Points, in no order, along strands that fork and pass close to each other.
In the rows, 128 means zero.
Two points are linked if the straight distance between their rows is under 128. Some points are linked to none.
k135: [ 94 145 114  75 142 178 156 115 117 111 141 104 132 104 167 110 113 148
  97 111 124 166 139 133 150 151 111 121]
k131: [112 122  87 111 136 156 183 156  86 126 142 136 126 112 153 107 109 135
 105 162 121 159 114 142 156 124 105 147]
k275: [146  99 210 140 196 101 140 149 127  72  84  77 150 133 108 127 103 134
 171 141 107 103  94 108  91 149 166 129]
k182: [156 145 128 127 130 148 142 132 132 142  87 187 119 110 154 125 142  74
 173 107  86 135 162 122 195  93 120 114]
k628: [ 99 119 133 139 100 112  90 161 160 103 136 172  77 107 106 153 203  90
 137 152 126 156 177  92 122 170 114 146]
k64: [104 132  81 136 111 125 128 142 125 130 143 155  85 111 136 135 179  85
 108 157 111 135 185 109 140 146  93 156]
k215: [ 83  99 160 153 173 119 169 153 147  68 106 110  76 131 115 147 168 117
 148 142 120 116 104 145  98 137 190 135]
k915: [206 131 141 113 158  90 140 101 108 121  88  93 136 127 136 100 124 131
 157  79 111  71 109 144  99 147  81 140]
k258: [173 156  76 186 183 108 179 101 128 159 130 167 145 149 126 144 104  83
  87 194 137  88 175 136 142 100  92 162]
k74: [ 87  80 127 170 106 147 121 167 124 129 124 181  87  86 149 107 128 136
 147 143 125 188  86 121 124 101 118 128]
k149: [150 140 123 135 107 159 139  79 146 166 157 135 132 149 134 156 136 102
 119  91 120  81 148 153 130  84 158 100]
k495: [ 90 118  81 103 125  99 162 163  83 147 152 145 153 116 172 120 106 114
 106 129 116 180 157 111 156 103 106 157]
k531: [151 119 144 113 170 112  98 128  99 100  41  74 130 152 117 109 107 128
 184 113 117 130  83 144 128 104 112 125]
k916: [ 83 107 154 113 122 123 127 162 113  81  99 118 113  91 112 108 116 138
 137 164 114 186 109 123 121 157 107 153]
k521: [103 149 137 112  65  90  89 134 178 142 125 146 106 115  96 107 160 194
 103 148 138 187  99 101 116 187 119 140]
k273: [198 136  71 167 163 128 173 101 111 152 157 133 144 140 125 121  98 131
  74 154 131  49 161 122 132 119 123 144]
k401: [120 196 109 112 137 101 161  94 120 126 126  77 128 166 153 136 140  85
 134  86 122  59 151 193 118 118 149  89]
k478: [120 113 100 154  70 144  60 121 151 135 172 160  75 129  98 127 179 142
 122 141 152 142 118 172  97 142 145 127]
k237: [110 164 107  92 108 103 107 119 156 105 108 122 100 157 116 133 205  94
 137 128 107 122 152 172 156 163 139 131]
k805: [153 120 157 134 175 110 123 142 104 101  40 107 140 151 130 156 135 114
 164 162 128 127 119 111 165 108 100 150]
k298: [125 102 155 144 142 113 104 177 109 114  79 151 143 123 136 146 110  93
 179 162 107 160 135  66 182 121  93 141]
k503: [135 132 127 136 139  96 102 120 112 133  65 117 119 168 132 160 147  72
 161 133 103  91 121 148 155  90 113 132]
k20: [ 88 134 156 110  98  63  65 149 169  93 122 116 115 158  72 129 196 132
 157 145 124 144 100 116 107 154 167 118]
k887: [ 98 111 105 139 101 162 132 108 148 161 227 161 136  95 138 162  59 174
  73 123 161 107 190  84 120 112 161 106]
k548: [ 94 154 144 103  71 138 137 152 149 175 131 169 136  98 152  89 125 148
 127 140 125 180 135  97 155 124 118 114]
k445: [109 182 145  75 145 116  99 105 102  91  81  43 102 153 130  79 147 131
 166 108 118 123 114 163 102 153 124 122]
k922: [101  96 139 155  89 114  77 143 154 109 156 148  69 141  61 149 195 126
 141 151 139 113 131 151  69 126 174 145]
k430: [109 113 155 142 184 134 203 151 133  75  93 130 101 134 122 141 149 110
 144 181 124 129 136 119 117 121 141 157]
k349: [151 108 116 115 122  84 143 146  89 136 140 111 141 112 100 142  96 125
  82 169 119 114 153  96 110 143  67 180]
k909: [160 147 120 154 159 162 155 121 130 138 102 156 147 145 156 151 127  91
 156 125 131 125 134 157 204  88 122 120]
k846: [ 84 152 154 121  70 110  85 149 155 149  95 134 107  91 142  84 116 167
 126 148 115 200 107  98 133 155 120 119]
k600: [102 153  89 109  89 146  99 136 147 133 166 151 122 115 133 126 176 118
  98 144 121 170 158 125 158 195 106 124]
k220: [121 101 120 190 115 151 157 142 112 137 123 156  97 132 107 125 149 115
 152 135 117 122  82 181 145 100 160 136]
k829: [114 158 121 112 136  62 146 116  96 117  80  86  86 165 138 143 149  83
 152 121 115  78 131 186  98 109 130 117]
k776: [132 164 153  91 150 155 117 112 102 122  72  82 132 130 155  94 120 139
 152 118 114 121 112 130 119 113  98 126]
k50: [155 118 102 108 168 144 183  93 142 129 181 111 174  97 144 150  89 156
  77  69 138  78 143  85 101 145 111 124]
k875: [100 119 172 101 131 102 119 144 134  90  81  99  89 154 104  93 164 133
 170 119 123 151  92 157  86  85 173 107]
k734: [123 131 121 115  96 172  99  90 170 145 203 134 127 108 105 155  93 171
  91 103 146  62 165 110  93 130 185  96]
k509: [138 116 138 150 108 133 157 122 125 131 125 159  75 142 112 168 158  86
 139 153 128 110 157 165 101  98 114 170]
k678: [118 162 116  95  71 132  82 106 137 134 154 102 144 113 110 108 149 144
 100 128 109 123 117 128 136 208 116 121]
k722: [145 109  76 102 164  95 156 159  83 134 119 137 185 156 171 136  98 120
 119 138 152 179 139 118 191 104  87 150]
k994: [124 165  79 150 171 152 194  87 158 148 143 138 121 131 156 141 144  99
  62 118 105 107 165 129 145 115 121 135]
k717: [126 156 138 105  98 144 107 101 149 152 112 144 143 134 149 146 136  88
 134 106  78  99 150 116 169 101 147  98]
k998: [139 136 134 136 103 154 131 114 114 146 141 127 125  95 161  69 105 180
 125 100 158 146  65 133  79 120 106 105]
k706: [ 77 115 168 128 128  89 107 148 130 106 118 116 106 104 105 165 174  93
 115 157  94 157 178  67 131 164  98 180]
k741: [185 144 109 125 121 115 154 109 116 128 145 103 102 128 118  97 151 133
 128 108 121  51 127 182  74 163 144 128]
k304: [105 135 178  76 172 114 110 116 127  79  50  65  99 158  79  84 134 140
 192 139 115 155 134 138  68 109 173 128]
k247: [ 70 144 141 121 100 183 128 104 172 123 181 125 142 109 140 166 127 135
 132  65 148 110 117 132 126 133 192  82]
k820: [181  78 116 166 184 107 140 145 107 107  82 113 125 145 123 124 130 150
 160 127 152  96  58 133 101 134 105 145]
k361: [148 118 123 160 158 139 193 151 105 126  99 175 143 140 143 142 133  88
 145 167 154 145 137 119 174  92  94 155]
k958: [175  68  94 155 116 131  98 158 119 159 119 157 167 143 141 134 104 161
 114 116 176 145  81 124 168 112  90 113]
k138: [108 178 140 110 150 149 144  80 173 121 127 110 169 126 146 150 124  76
 108  85  80 103 178 105 168 102 132  96]
k547: [122 146 140 108 100 146 145 141 140 157 126 150 173 102 164  97  59 173
 123 130 115 168 101 100 157 128 130  93]
k268: [ 90 143 191  97 146 124  81 123 132  73  78  63 112 112  72  80 129 165
 177 138 131 183 114 128  81 161 145 138]
k703: [109 182 157  83 139 141  69  97 103  97  91  59 117 118 112  37 145 182
 173 111 126 164 120 129  95 191 124 128]
k591: [ 95 137 156 124 156 110 122 151  89 130  77  96 147 114 111 104  99 114
 144 165  90 165 142  70 191 131  94 175]
k673: [193  99 126 180 145 116 149 119  86 134 118 108 106 165 111 125 136 122
 151 101 150  79  79 188  85 100 125 145]
k316: [130 137 105 152  90 177 122 104 122 159 214 181 104 119 107 127 125 112
  97 157 140 110 212 156 145 130 149 133]
k56: [161  86 143 158  98 119  86 171 115 154  91 162 152 133 127 139 116 122
 149 157 145 139 105  88 166  99  89 129]
k610: [100 141  98 142 111 179 119  93 159 145 220 168 128 109 142 152 125  93
 102 123 124  88 219 108 151 127 155 101]
k68: [141 118 119  98 138 142 135 127 136 148 134 125 207 124 160 148  64 154
 100  97 130 147 121  70 189 125 110 109]
k972: [150 124  96 158 181 157 167 127 135 139 152 163 178 136 178 175 105  96
 116 107 141 124 163 120 208 101 100 116]
k207: [115  77 211 142 209 133 114 164 131  70  96  85 166 112 120 138  69 160
 161 168 125 165  92  75 101 137 159 119]
k985: [113 160 115  94  84 116 106 110 133 137 173 110 107 166 116 127 159 120
 116  73 131  99 118 190 106 134 170  84]
k412: [ 83 158 127 111  86 162  90 118 159 134 172 119 137  97 155 131 123 172
  99  80 153 138  95 120 102 181 154  77]
k483: [194 125 110 151 174 163 145  63 138 163 163 124 155 159 135 174 107 132
 107  79 154  57 144 141 141  84 145 121]
k336: [107 122 129 145 132  95 144 125 137  96 129 118  61 156  95 138 207 120
 136 138 137  92 101 163  69 144 166 148]
k754: [104 110 121 130  77 151 144 143 132 187 197 182 153  91 178 153  62 134
 118 103 143 174 151 117 154 111 126 106]
k471: [222 107 108 163 155 132 160  95  99 156 155 126 113 140 118 113 112 156
 145 108 138  47 114 164  79 127 127 149]
k111: [118 141 144  90 108 132 119 128  85 136 125  98 139  85 172  86  71 172
 105 119 142 177  87 118 106 152  71 135]
k223: [127  96 140 137 114 118 136 161 106 102 114 123 115 110  99 152 116 111
 130 175 101 109 121 121 109 156 104 161]
k437: [113 104 134 153 132 144 122 161 129 121  73 147 122 122 126 107 128 128
 172 139 111 150  70 142 154  95 137 115]
k513: [149 101  44 152 169  99 141 153 105 141 163 165 187 157 187 163 115  87
 110 117 171 161 171 122 216  97  94 135]
k306: [151 154 126 107 104 122 141 126 112 130 136  96 133 101 119  93 126 139
 102 116  98  90 119 125 104 188 112 140]
k127: [220  95 118 121 156 107 122 131 102 127  93 115 160 126 133 108 103 156
 137  95 152 111  80 126 131 154  72 140]
k541: [ 82 155 108  73 170 145 146 118  95 132 130  88 178 106 171 105  75 135
 118 119 120 203 179 103 177 132  91 152]
k121: [ 93  78 187 146 193 141 170 173 151  82 123 146 135 116 146 159 128 111
 157 168 109 145 141  78 122 129 170 127]
k674: [183  88 119 147 151 170 167 111 135 142 185 124 181 119 148 177  71 167
  99  81 184 105 113  98 130 128 124 108]
k921: [148 139 114 110  85 155 113 104 152 167 163 134 130 119 136 127 122 167
  71 109 135 100 137  99  86 125 133 116]
k117: [121 143 113 121  80 141 152 134 140 167 166 171 130 113 141 108 142 150
  73 145 148 157 142 107 118 110 131 136]
k385: [179 104 118 154 144 179 139  86 118 166 202 136 161 128 133 168  68 154
  80 113 169  78 164 110 116  90 129 133]
k719: [ 71  88 191 132 128 116  99 167 166  77 110 130 106  79 101 133 119 155
 131 158 106 203  99 105  94 158 160 116]
k164: [166 151 104 107 156 119 156 107 118 134 115  87 148 165 138 130 107 118
 144  70 111  71  94 191 140 122 152 100]
k501: [112 137 109 119 103 154 138 119 144 153 194 165 153  88 161 161  88  90
 102 108 110 139 198  93 157 130 109 110]
k108: [ 83 160 119  95 142  79 142 138 135  87 109 107  85 193  98 115 210 107
 156 138 138 127 123 191 113 146 168 124]
k339: [124 159  94  93  85  86  53 119 141 122 158 115 116 190  86 142 195 114
 129 121 141 114 135 179 120 152 147 105]
k799: [158 104 133 154 102 118 119 111 105 143 131 129  82 162  93 147 131 105
 132 127 142  76 128 197  79  82 143 143]
k665: [ 92 152 156 120  66 105  60 153 154 112 115 163 101 119 114 120 203 104
 164 149 131 174 129 113 125 156 143 107]
k871: [122  98 173 118 169  92  98 159  89 126  79  95 180 143 104 114  81 147
 159 160 150 196 131  72 196 124  93 174]
k309: [121 115 183 129  98  94 110 145 147 121  83 114 108 111  94 103 138 159
 156 119 125 144  73 120  69 108 144 127]
k103: [153 131 116 200 161 112 201 120 120 135 115 174 106 140 114 164 142  84
 138 176 124 112 169 143 145 101 115 166]
k981: [160  93  91 147 110 146 136 133 118 191 171 177 155 131 164 148  84 154
  94 114 154 143 129 109 160  83 110 121]
k747: [128 120 101 170  81 161 104  97 128 160 193 131  90 130 102  94 142 157
 112 107 142 110  92 188  72 128 167 118]
k563: [169 128 120 106 126 124 140 122 129 153 105 135 160 125 133 135 109 123
 101 125 107 129 126  99 176 118  87 141]
k905: [120 143  95 151 132 161 181 125 101 116 108 122 106 129 140 123 141 110
 125 146 113 103 101 174 138 140 120 135]
k354: [191  98  80 150 142 130 116 122 124 177 151 173 163 157 130 160  96 119
  81 140 158 107 184 102 170  85  93 135]
k840: [127 188 128 111  71 118  62 110 183 146 159 126 131 141 128 104 152 181
 111  87 166 136  82 144  90 172 159  79]
k890: [ 70  91 204 130 185 145 106 165 154  62  94 102 127 101 118 140 107 128
 165 154  93 169 124 108 110 150 184 121]
k529: [158 121 103 117 114 110 144 128 116 160 151 167 145 128 116 141  90 105
  89 172 115 125 178 100 139  99  85 156]
k880: [132 135 120 144 120 161 125 107  98 132 140 111 110 127 140  84 136 145
 127  81 134 104  62 174  84 108 153 109]
k342: [ 85 126 198 109 150  92  98 145 173  55 123  94 132 140  91 136 194 134
 150 151 127 149 123 116  98 178 198 118]
k769: [126 155 138 124  61 100  92 135 155 144 120 132 120 122 101  78 151 159
 130 114 134 128  73 146  75 123 160  97]

A fork is a point with three links. Follow the links from the first point to the second and name the forks in between, in order.
k316 / k846: k981, k529, k548
k247 / k430: k805, k298, k981, k529, k890
k981 / k840: k298, k805
k916 / k503: k529, k981, k298, k805
k339 / k769: k336, k890, k529, k981, k298, k805

Name the points in between on the shortest way along the links from the first point to the second, in order.
k309 / k998: k875, k304, k268, k703, k445, k776, k531, k805, k298, k56, k958, k981, k354, k529, k349, k223, k916, k719, k890, k121, k430, k215, k336, k922, k478, k747, k880
k678 / k972: k306, k741, k471, k673, k799, k509, k103, k361, k909
k706 / k127: k628, k64, k600, k678, k306, k741, k471, k673, k820
k674 / k722: k385, k483, k149, k717, k182, k909, k972, k513
k921 / k164: k117, k548, k547, k68, k563, k529, k354, k981, k958, k56, k298, k805, k503, k829, k401
k361 / k437: k909, k972, k513, k722, k495, k131, k905, k220
